Each row is a point on a tangle of strands that fork and nearly touch. The rows are in no order.
Two points are linked if the straight distance between their rows is under 117. Some points are linked to none.
Z409: [-5, 15, 6, 12, -13, -3, -7, -45, -30, -28, -8, 44, 0, -40, 8, 1, 9, 13, 11, 11, 12, -13, -6, 49, 17, 13, -10, 46, -3, 53, 17, -12, -12, -10, 3, 24, -15, 9, 18]
Z350: [35, 44, -48, 22, -3, 33, 23, -14, -35, -5, 12, 3, -6, 4, 37, 27, -9, -14, -5, 14, 17, -30, -13, -14, -39, 12, -26, 30, -16, -2, -36, 23, -22, -27, -17, 17, 1, 3, -17]
Z943: [-41, -18, -19, -13, 5, -4, 2, -20, 23, -6, -36, 27, 5, 18, -8, -26, 2, -19, 21, 39, -12, -21, 24, 7, 6, -12, -27, -33, -12, 40, 10, -20, 9, -15, -10, 9, -23, -8, 0]
Z284: [-17, -5, 14, -16, -3, 12, 5, -23, -5, -7, -36, 23, -2, -32, 4, 25, 34, -1, 48, -14, -12, 5, 6, -9, 51, 10, 4, 11, 52, 34, -2, 5, -17, -4, 1, 1, -3, 9, 10]
Z911: [-3, -22, 0, -18, -41, 5, -6, 7, 1, 9, 4, -15, -43, 11, 3, 0, -15, -19, 13, -22, 11, -5, 27, 9, 12, 2, 1, -30, -3, -14, 0, 7, 10, 32, 5, 17, -4, 24, 1]
Z957: [-29, -3, 6, 4, -3, 3, 6, 21, -2, 1, -4, -26, -26, -47, 9, -20, 35, -2, 7, 1, -4, -10, -10, 25, -27, 14, -9, 24, 43, -11, 23, -8, -23, -13, -17, 24, 3, 15, 28]
Z278: [26, 29, -56, 24, -1, 6, 22, -13, -29, -8, 28, 14, -5, 23, 40, 23, -41, -12, -6, 23, 7, -53, 9, -20, -15, -4, -22, 8, -54, 24, -40, 3, -10, -10, -29, 42, 2, 3, -14]
Z167: [-41, 8, 1, -4, 0, -5, 7, -11, 26, 9, -37, 20, 9, 36, 8, 13, -7, -24, 20, 27, -12, 31, 12, -19, 14, -17, -29, -38, -8, 28, 16, 1, -1, 1, -11, 9, -15, -9, -10]
Z751: [9, -53, 27, -1, 0, 3, -19, -30, -5, 1, 20, -9, -22, -22, -29, -53, -8, 3, -25, -16, 34, -18, 54, 54, 1, -24, 24, 18, -4, 14, 28, -22, 7, -5, 21, -43, -11, 16, 11]
Z348: [-2, 40, 3, -14, 57, -48, 5, 29, -5, 16, 7, -31, 12, 5, -10, 23, 20, 17, -24, -7, -9, 40, -30, -7, -33, 14, 13, -2, 44, -42, 5, 10, -7, -19, -12, 26, 52, -16, 1]
Z753: [-5, -31, 34, -25, -9, 30, -1, 20, 2, 6, -10, -47, -16, -5, -9, -13, 10, -7, 0, -48, -31, 18, 18, -16, 47, -13, 24, -45, 28, -18, 20, 17, 16, 9, 14, -41, -19, 8, 9]
Z398: [7, 24, 33, -1, 7, 7, 0, -29, 4, 5, -28, 32, 7, -11, 21, 48, -1, 28, 31, -19, 22, 47, -30, -10, -7, -5, -6, 37, 4, 32, -11, 14, -10, -7, -7, 7, 1, -10, 18]
Z236: [10, -45, -14, -10, -9, 5, -8, -9, 23, -12, 7, 19, 8, 22, -9, -12, -17, 15, -23, 14, -16, -31, 17, -18, 16, -13, 2, -24, -58, 5, -26, 0, 27, 1, 15, -17, -20, -33, -30]
Z184: [-18, -55, 37, -8, 3, 13, -3, -28, 29, 5, -35, 8, 3, 14, -6, -18, 2, -4, -12, -11, -25, -1, 38, 3, 33, -37, 5, -23, -7, 16, 10, -4, 19, -13, 29, -56, -18, -21, -6]
Z225: [-16, -5, 0, -9, -6, 7, -1, 29, 9, -3, 2, -11, 14, 29, -15, -5, -3, -4, -24, 23, -6, -7, -10, -12, -5, -5, 3, -45, -54, 0, -2, -7, 16, 27, 7, -2, -19, -14, -2]
Z445: [-19, 35, 23, -10, 25, -7, 7, 16, -18, -1, -31, 11, 39, 7, -37, 7, 19, -7, -8, 47, -32, 32, -17, 5, 24, 11, 27, -22, 49, 11, 44, 4, 1, 12, -5, -9, 21, 9, 11]
Z215: [16, -15, 31, -24, -10, 5, -31, 1, -31, -20, 24, 4, 2, -36, -41, -7, -9, 33, -9, 13, 7, 0, 2, 12, 31, 14, 36, 15, -17, 16, 13, 16, 8, 37, 1, 3, -10, 13, 9]
Z346: [4, 41, -19, 4, 3, -54, -5, -26, -29, 7, 9, 25, -43, -5, -11, 18, -35, -7, 3, 10, 46, 18, -14, 11, -20, 42, -29, 19, 25, -21, -14, -12, -4, -17, -10, 45, 27, 26, -8]
Z430: [-13, 4, -14, -17, -43, -4, 4, 17, -1, 9, 15, -20, -37, 21, 5, 7, -30, -35, 20, 10, 6, 17, 13, -5, -16, 6, -26, -25, 31, -36, 7, 16, 8, 38, -28, 59, -2, 30, 7]
Z955: [-4, 27, 7, -20, 6, 13, 4, 1, -18, 3, -10, 14, -10, 9, -22, 8, 10, -9, 7, 42, -5, 16, 6, 11, 13, 14, 4, -1, 20, 9, 16, 3, -18, 5, -13, -8, 10, 26, 17]
Z768: [46, -4, -14, 30, -15, 24, -9, 11, 10, 5, 40, -12, 15, 48, 18, -2, -19, -12, -36, -10, 4, -33, 6, -12, -17, 3, 10, -12, -48, -41, -41, 7, 11, 18, 42, -26, -5, -11, -9]
Z288: [12, -40, -3, 12, 20, 3, 1, 27, 18, -1, 12, -31, 3, -19, -27, -74, 25, -2, -16, -1, -32, -32, 35, 12, 16, -7, 9, -3, 9, -16, 27, -27, -3, -42, 9, -46, 2, -6, -7]
Z762: [-6, 31, 4, -3, 38, -78, -8, 2, -10, 5, 10, 3, -17, -5, -17, 16, -10, 18, -19, -6, 42, 24, -33, 11, -34, 36, -2, 6, 36, -38, -4, -22, -2, -9, -1, 29, 58, 4, -4]
Z551: [12, 40, -30, 8, 36, -21, -6, 26, -6, -12, 4, 3, 48, -23, 8, 1, 31, 22, -19, 22, 13, -22, -59, -4, -51, 21, 5, 20, -21, -5, -4, -13, -2, -24, -16, 18, 16, -23, -2]
Z198: [36, -39, -6, 5, -42, 2, 8, -24, 24, 2, 4, -4, -32, 28, 37, -19, -20, -29, 16, -46, -6, -46, 58, 32, 18, -10, -3, -6, 5, -23, -8, 20, 8, -22, 34, -42, 14, 22, -11]
Z747: [-23, 6, 6, -40, -23, 18, 11, -12, -21, -8, -11, 2, -24, -26, -10, 38, 2, -5, 54, 2, 4, 19, 1, -26, 25, 14, -16, 5, 60, 20, -28, 22, -14, 13, -29, 39, 5, 18, -6]
Z907: [-11, -47, 20, 16, 14, -3, -25, 20, 35, -16, -25, 5, 56, -10, -19, -36, 14, 18, -7, -2, -40, -2, -8, -11, 26, -3, 32, -18, -12, 20, 38, -2, 28, 12, 15, -11, -2, -51, -22]
Z916: [0, 23, -1, -5, -18, 36, 12, 26, -8, 7, 14, -27, 7, 51, 5, 25, -11, -22, -21, 23, -4, 16, -9, -19, -30, -10, 8, -41, -28, -26, -20, 18, 6, 45, 2, 6, -22, 1, 22]
Z338: [-5, 39, -34, 13, -5, 18, 21, -11, 12, 33, 10, -2, 4, 61, 27, 9, -42, -39, 8, 42, -5, 29, 11, -15, -32, -30, -41, -8, 12, -23, -10, 18, -10, 6, -13, 15, -13, 7, 5]
Z837: [-5, -48, 20, -20, -26, -5, -5, 9, 28, -4, -7, -26, -26, 12, 13, -6, -16, -13, -3, -53, 4, 6, 19, -2, 34, -11, 18, -40, -13, -14, 16, -1, 23, 33, 23, -19, -8, 2, -24]
Z540: [9, 9, -6, 19, 52, -39, 0, 24, 33, 13, -15, -6, 38, 6, -17, -13, 28, 1, -7, -34, -25, 11, -13, -4, 21, 13, 12, -1, -2, -17, 32, -21, 2, -42, 10, -39, 44, -26, -24]
Z80: [18, 31, -47, -23, 5, -17, -6, 9, -29, -6, 14, 6, 9, 3, -17, 10, 9, -11, 0, 29, 15, -37, -9, -27, 25, 37, -6, -22, -7, -18, -10, -25, -6, 9, -12, 15, 15, 19, -19]
Z379: [3, 17, -5, 9, 5, -2, -11, 6, -15, -29, -5, 31, 35, -32, -4, -7, 18, 31, -1, 32, 3, -23, -47, 22, -15, 18, -1, 35, -19, 36, 14, -6, 1, -8, -13, 20, 0, -12, 16]
Z889: [26, 21, -15, -5, -37, 24, 14, -26, -46, -3, 17, 15, -50, -20, 31, 21, -30, 3, 28, 4, 7, -19, 20, 8, 21, -6, -17, 26, 6, 26, -37, 21, -20, -15, -24, 32, 4, 19, 12]
Z38: [46, 3, -16, 5, -7, 4, -23, 20, -4, 6, 51, -21, 7, 2, -10, 23, -16, 2, -35, -21, 25, -20, -11, -39, 8, 21, 20, -12, -42, -33, -32, 5, 12, 40, 28, -11, 0, -4, -30]
Z337: [1, -29, -11, -28, -28, 18, -2, -38, -38, -17, 16, 5, -23, -2, 2, -10, -24, 5, 1, 26, 3, -51, 54, 22, 33, -39, -4, 5, -27, 63, -6, 14, 2, -3, -15, 15, -14, 16, 7]
Z158: [-22, 5, -17, -18, -5, 0, 2, 53, -7, -8, 6, -31, 13, 15, -21, -29, 20, -10, -17, 33, -16, -11, -11, -3, -13, 4, 8, -40, -4, -17, 22, -13, 4, 17, -15, 11, -9, 7, 14]
Z934: [-4, 3, 26, 3, 34, -21, 0, 24, 24, 19, -14, -31, 20, -12, -11, 9, 27, 7, -3, -59, -29, 41, -16, 1, 27, 7, 28, -12, 24, -27, 39, -8, -1, -16, 5, -16, 40, -19, -11]
Z494: [24, 14, 25, 21, 21, 10, -24, -4, -5, -1, 17, 20, 54, 1, -27, 8, -14, 32, -44, 13, 2, 10, -20, -14, 7, -2, 42, 10, -62, 10, -14, 7, 12, 21, 32, -26, -6, -25, -4]
Z792: [4, 6, -7, 9, -30, 2, 1, -42, -49, -15, 8, 18, -51, -52, 22, 2, -23, 1, 18, -19, 20, -33, 22, 38, 15, -1, -17, 45, 1, 45, -9, 1, -15, -28, -6, 48, -11, 36, 4]
Z252: [27, 16, -20, 17, 43, -21, -2, 26, 21, 3, -6, -7, 52, -18, 7, -6, 35, 25, -13, -19, -9, -7, -37, 1, -21, 10, 16, 21, -19, -7, 13, -16, 2, -43, 0, -11, 29, -34, -25]
Z134: [4, -39, 24, -11, 1, 23, 9, -42, -1, -2, -8, 1, -6, -44, 19, -4, 41, 2, 30, -32, -8, -25, 37, 1, 72, -10, 15, 21, 58, 21, -2, -14, -24, -15, 27, -35, -11, 17, -2]
Z486: [21, -25, 9, 21, -31, 2, 9, 12, 30, 0, 1, -21, -25, 30, 30, -28, 9, -33, 13, -41, -12, -22, 36, 43, -9, 8, -16, -4, 29, -41, 13, 0, 1, -28, 33, -37, 8, 18, 19]
Z283: [0, 10, 1, 22, 12, -7, 12, 26, 17, 13, -8, -33, -19, 43, 8, -25, 19, -34, -2, -34, -26, 21, 18, 18, 8, 8, -22, -17, 35, -46, 21, -2, -1, -30, 13, -37, 16, 7, 36]
Z103: [-26, -14, -17, -34, -18, 12, 18, -16, -28, -8, -4, 9, -16, 17, 18, 15, -28, -12, 25, 31, -13, -19, 47, -6, 36, -47, -1, -25, -4, 61, -4, 25, -3, 22, -41, 38, -11, 17, 0]
Z651: [10, 55, -57, -14, 30, 2, -5, 11, -32, -11, 17, 15, 57, 9, -18, 28, 29, 2, -11, 47, 1, -31, -25, -46, 10, 27, 1, -8, -6, 8, -18, -8, -5, 20, -12, 17, 4, -3, -22]
Z520: [36, 31, 3, -2, 31, -34, -18, 9, -18, -18, 0, 20, 50, -24, -18, 36, 22, 37, -18, -12, 15, 15, -40, -5, 8, 39, 31, 25, 10, 9, 4, 22, 14, 15, 4, 18, 37, -25, -13]
Z634: [-8, 10, -6, 30, -10, -39, -13, -17, -13, -11, -5, 23, -26, -38, 13, 7, -24, 11, 9, -39, 41, -5, -25, 31, -29, 18, -9, 41, -35, 11, 0, -16, 3, -20, 1, 33, -10, 18, -16]
Z797: [-26, 18, 14, -7, -22, -15, 2, 0, -9, 17, 22, 11, -36, 16, -18, 1, -40, -7, 0, 39, 19, 51, 0, 16, -44, -10, -23, 2, 29, -27, 14, -5, -3, 32, -17, 35, -5, 36, 22]
Z248: [-1, -31, 6, 24, -28, 38, 18, -21, 18, 4, -4, 15, -26, -4, 37, -7, -14, 6, 3, 0, -6, -23, 16, 28, -38, -33, -29, 19, -36, 22, -24, 14, -5, -37, 4, -7, -23, -13, 23]
Z240: [21, -28, 13, 14, 4, -18, 3, -25, 27, -13, -4, 26, 8, 2, -7, -12, -6, -1, 1, -36, -7, -6, 34, -15, 66, -10, 20, 11, -5, -2, 15, -12, 3, -5, 30, -70, 12, -2, -67]
Z190: [-14, -2, -19, -19, -32, 33, 24, -3, -4, 15, 0, -8, -19, 19, 37, 23, -37, -12, 38, 8, -27, -4, 24, -35, 11, -57, -16, -15, 23, 28, -25, 37, -11, 22, -48, 36, -17, 16, 13]
Z401: [-36, -3, 51, 5, -6, -10, -2, -14, 29, 19, -23, 12, -13, -2, 8, -8, -3, -3, 7, 8, 17, 43, 8, 29, -18, -18, -9, 8, 9, 14, 25, -13, -3, 7, 2, 9, -6, 4, 30]
Z347: [-22, 13, -32, -15, -3, 1, 1, 40, -9, -12, 19, -14, 3, -7, -15, -3, 9, -5, 1, 48, 11, -10, -40, -8, -44, 8, -13, -8, -8, -8, 8, -20, 1, 27, -45, 40, -5, 19, 10]
Z738: [1, -18, 4, -6, 8, -23, -9, -15, 13, -9, -27, 15, 10, -9, -10, -5, 19, -8, 12, -29, -6, -3, 18, -11, 73, 27, 20, -11, 19, 9, 31, -18, 10, 6, 21, -21, 14, -1, -43]
Z319: [23, -30, 33, 10, -8, 24, -4, 4, 12, -1, 2, 0, 2, -33, 4, -11, 19, 22, 5, -16, -5, -3, -2, 10, 16, -8, 13, 32, -11, 2, 3, 0, -6, -11, 7, -44, -2, -12, 6]
Z135: [-43, 36, -6, -4, 30, -13, 5, 19, 13, -3, -47, 13, 43, 29, -19, 7, 23, -21, 7, 33, -26, 38, -28, -22, 3, 6, -3, -29, 18, 8, 25, -2, 5, 9, -16, 10, -5, -8, -2]
Z213: [-21, -17, 34, 3, 10, 15, -4, 6, 23, -9, -43, 24, 45, 1, -3, 8, 14, 18, 5, 1, -23, 18, -18, -1, 11, -3, 13, -16, -21, 40, 22, 12, 21, 17, 8, -13, -13, -33, 8]
Z973: [24, -26, 8, 7, 2, 31, 0, 4, 1, -3, 3, -18, -10, -60, 7, -13, 42, 15, 20, -40, -18, -14, -3, -5, 41, 3, 11, 36, 42, -8, 3, -1, -24, -30, 5, -44, -1, 3, -11]
Z470: [19, -47, 4, 11, -10, -13, 15, -55, 17, -5, -4, 20, -27, 3, 15, -21, -20, -5, 10, -34, -3, -35, 59, 20, 57, -23, 0, 10, -16, 15, -6, -9, -5, -28, 36, -54, 7, 3, -32]
Z626: [9, -12, -20, 13, 21, -32, -28, 26, 30, -13, -5, 9, 58, 4, -36, -38, 3, 6, -14, 12, -19, -27, -11, -31, 31, 7, 21, -36, -26, -6, 13, -30, 24, -2, 15, -18, 8, -26, -41]
Z932: [-27, -13, -28, 14, 8, -32, 1, 18, 33, -13, -23, -4, 0, -26, 13, -31, 21, -9, 12, -25, 1, -24, -24, 18, -7, 24, -20, -5, -5, 2, 22, -45, 1, -32, -1, 7, 3, -11, -29]
Z670: [11, 23, 4, 0, -16, 40, 14, 8, -2, 11, 9, -14, -8, 15, 18, 32, -9, 0, 6, 9, 5, 36, -25, -19, -53, -11, 0, 7, 4, -18, -30, 29, -13, 29, -18, 8, -16, 0, 23]
Z851: [2, 46, -11, -22, 25, 18, 17, 23, -30, -1, 4, -14, 3, -4, -23, 26, 29, -1, -2, 20, -15, 19, -20, -22, 5, 28, 8, 8, 53, -19, -18, 17, -25, 0, -20, -20, 21, 5, 12]
Z202: [9, -73, -1, 3, -31, 17, 3, -8, 27, -8, 11, -3, -18, -10, 23, -21, -15, 17, 2, -15, -15, -44, 18, 6, -11, -22, -11, -2, -46, 4, -21, 10, 20, -15, 12, -27, -25, -22, -20]
Z336: [22, -4, -49, -3, 15, -26, -13, 28, 7, -7, 12, -11, 17, -6, -11, -23, 13, -4, -3, -2, -1, -40, -12, -35, 24, 32, 0, -21, -21, -29, 3, -22, 10, -3, 8, -10, 6, 0, -38]
Z426: [-9, 0, 59, -21, -4, -14, -22, -2, -26, -4, 1, 2, -15, -26, -40, 16, -17, 26, -3, -19, 15, 39, -12, 21, 2, 15, 37, 11, 7, -1, 3, -1, 6, 31, 0, 10, 17, 3, 24]
Z364: [41, 8, 5, -6, -18, 26, 4, -16, -21, 1, 11, 6, -27, -19, 16, 34, -4, 14, 9, -23, 6, -7, -4, -1, 13, 14, 3, 25, -14, 2, -24, 17, -17, -2, 5, -18, 6, 5, 5]
Z618: [21, 12, -8, 31, -10, -25, -17, -3, -16, 3, 24, 9, -11, -10, -2, -8, -22, 12, -18, -7, 26, -19, -21, 32, -39, 18, -1, 23, -53, -7, -7, -23, 3, -12, 11, 3, -2, 11, 11]
Z897: [23, 47, -38, 16, 22, -6, 12, 12, -13, 3, -2, -14, 12, -2, 35, 15, 11, -2, -23, 9, 32, -13, -45, -16, -73, 13, -25, 20, -10, -22, -19, -2, -2, -25, -19, 18, -4, -7, -15]
Z45: [21, 23, -3, 14, 22, 3, -28, 9, -19, 9, 47, 4, 48, 9, -22, 7, -9, 16, -61, 11, 24, -25, -14, -55, 6, 6, 28, -9, -54, -11, -29, -9, 11, 46, 45, -7, -5, -15, -24]
Z646: [-10, -42, 32, -12, 29, 19, -6, -1, 15, 8, -21, -18, 22, -9, -35, -50, 31, -5, -18, 10, -30, -4, 38, 14, 29, -26, 18, -10, 23, 17, 41, -15, 12, -19, 8, -48, -6, -18, 7]
Z721: [-38, -31, -30, 28, 3, -1, 7, 19, 39, -4, -20, -19, -11, -7, 35, -32, 25, -21, 16, -28, -14, -13, -15, 2, -22, 7, -42, -9, -3, -6, 5, -10, -1, -44, -5, 12, -26, -12, 0]
Z10: [25, -5, -7, 32, -7, -16, -3, 6, 21, 6, 20, 5, 3, 32, -5, -23, -25, 2, -29, -3, 12, -18, -4, 28, -32, 3, -10, -2, -60, -24, -19, -27, 14, -11, 30, -30, 1, -8, 2]
Z498: [-22, 41, -27, 6, 8, -6, 1, 25, -17, 11, 43, -7, 10, 16, 1, 22, -8, -2, -24, 48, 28, 14, -45, -20, -76, -4, -5, 4, -6, -29, -12, -9, -4, 46, -26, 43, -5, 12, 10]
Z542: [-47, -61, -10, -1, -8, 2, 14, -44, 34, 2, -29, 10, -13, 4, 26, -17, 2, -8, 21, 4, -12, -38, 56, 12, 18, -41, -22, -17, -4, 45, -13, -8, 5, -36, 5, 8, -24, -21, -5]
Z301: [12, 51, -8, 4, 10, -13, -12, -17, -43, 17, 37, 5, -1, 19, -20, 46, -17, 11, -30, 8, 46, 10, -19, -18, -32, 27, 10, 10, -23, -14, -48, 3, -2, 31, 19, 25, 11, 9, 8]
Z712: [-23, 26, 7, -12, -14, -35, -1, -30, -35, 9, 20, 21, -40, 2, -33, 19, -56, 0, 14, 28, 30, 44, 3, 10, -12, 15, -24, 16, 32, -18, -20, 2, -4, 14, -24, 53, 11, 38, 6]
Z351: [6, 38, 11, 2, 8, 16, 2, -7, -3, -2, -10, 23, 19, 17, 11, 39, -1, 15, 1, 16, 16, 35, -35, -14, -30, -3, 8, 21, -32, 17, -19, 19, -15, 17, -9, -1, -9, -16, 12]
Z855: [-4, 4, 29, 19, 24, -9, -7, -13, 32, -2, -48, 28, 34, -4, 22, 21, 28, 20, 19, -30, 3, 24, -26, 1, 1, 8, 1, 20, 5, 26, 15, 3, 4, -9, 0, -10, 12, -30, 0]
Z631: [0, 26, -30, -28, -17, 42, 25, -9, -25, -10, 5, 1, -7, 6, 15, 64, -14, -10, 43, 20, -19, 19, -2, -46, 9, -20, -9, 7, 30, 29, -41, 33, -12, 29, -49, 36, -3, 17, -10]
Z887: [-36, -31, 1, 12, -15, 17, 12, 39, 25, 0, -5, -41, -12, -5, 19, -44, 32, -15, 19, -14, -13, 6, -8, 17, -35, -16, -21, -10, 20, -20, 15, 2, -6, -9, -13, 12, -21, 0, 38]
Z704: [-18, -31, 47, -8, -2, -2, -17, -2, 7, 13, -5, -17, -24, -10, -12, -40, 7, 1, -23, -8, 16, 10, 29, 54, -18, -17, 24, 1, 2, 9, 37, -24, 13, 11, 14, -17, -4, 7, 38]
Z32: [-12, -16, -9, 11, 10, -46, -18, -12, 18, -17, -26, 34, 17, -23, 3, -29, 22, -2, 13, -14, 6, -24, -3, 15, 31, 30, 4, 7, 4, 25, 40, -46, 10, -9, 14, 2, 18, -12, -27]
Z958: [3, 50, 10, -3, 46, -21, 16, 20, -24, 11, 29, -27, 8, 19, -4, 31, 2, 14, -39, 23, 25, 46, -43, -16, -80, 4, 1, 12, 58, -58, -34, 17, -11, 8, -7, 25, 34, -11, 12]
Z485: [-6, 30, -4, 9, 5, -14, 9, 38, 4, 7, 5, -34, -2, 45, 2, -7, 7, -27, -10, -1, -14, 51, -14, -2, -32, 6, -24, -15, 52, -70, 14, 13, -13, -2, -2, 8, 10, 8, 34]
Z187: [-22, 21, -10, 15, -11, 18, 22, 17, 22, 18, -2, -15, 0, 45, 21, -13, -6, -32, 16, 17, -16, 55, 4, -8, -30, -24, -43, -8, 42, -36, 17, 21, -13, -2, -15, 4, -27, 18, 30]
Z146: [3, 22, -46, 22, -4, 15, 31, -10, 7, 15, 3, 14, 2, 67, 32, 10, -31, -27, 0, 42, -7, -16, 22, -18, -27, -27, -27, -17, -42, 17, -33, 7, -14, -12, -15, 17, -7, -13, 3]
Z268: [18, -37, 22, -19, -23, 16, -19, -38, -28, -8, 16, 3, -30, -27, -26, -14, -12, 12, -2, -3, 19, -24, 46, 35, 24, -21, 15, 17, -16, 38, 5, 15, 5, 10, 5, -10, -27, 21, 17]
Z967: [26, -2, 37, -16, 16, 23, 0, 24, -3, 17, -2, -40, 8, -25, -34, 1, 8, 18, -7, -36, -39, 28, 0, -22, 40, 6, 47, -13, 29, -28, 15, 16, 3, 5, 13, -34, 22, -8, -4]
Z317: [-16, -87, 21, 2, -11, 23, 8, -12, 43, -7, -2, -9, -5, -3, 3, -43, 14, 7, -13, -21, -27, -17, 33, 7, -4, -38, -3, -14, -11, -1, -10, 1, 25, -25, 21, -49, -27, -34, -7]
Z662: [-27, -25, 27, 2, -24, 21, 1, -34, 17, 15, -15, 5, -27, 3, 16, -11, -18, -4, 18, 9, 21, 11, 34, 30, -24, -45, -12, 8, -10, 33, 2, 5, -10, -7, -1, 10, -26, 8, 36]
Z824: [2, -12, 51, -35, -31, 21, -11, -2, -3, 0, -14, 0, -23, -14, -9, 35, -22, 26, 24, -40, 7, 37, -12, -12, 14, -5, 33, -14, -3, 18, -12, 23, 6, 42, 11, 4, -15, 0, 11]
Z586: [41, 15, -8, -16, 6, 34, 5, 35, -28, 9, 21, -37, -3, -6, -29, 10, 20, -1, -12, 1, -27, -4, -4, -24, 23, 28, 22, -2, 31, -44, -10, 24, -13, 7, -3, -30, 13, 3, 3]
Z528: [-18, 34, -4, 14, 7, -50, -13, -28, -8, -8, -10, 43, -7, -23, 15, 19, -15, 16, 13, 8, 35, 28, -29, 12, -28, 18, -27, 39, 14, 10, 11, -6, -3, -9, -18, 44, 4, 16, -11]

A fork is a point with three links, a tip a point with one. Leave the first point through the second and follow the links. Name the first fork or tip that comes.
Z336 / Z626 => Z225
Z198 / Z486 => Z551
Z670 / Z351 => Z651
Z350 / Z278 => Z957
Z494 / Z45 => Z346
Z364 / Z319 => Z268
Z542 / Z943 => Z967

Follow the links from the first point to the second, and from the first to the third. Name the last point that the two ways share.
Z738 / Z190 / Z542 => Z551
Z721 / Z967 / Z973 => Z551
Z851 / Z350 / Z768 => Z967
Z346 / Z485 / Z955 => Z967
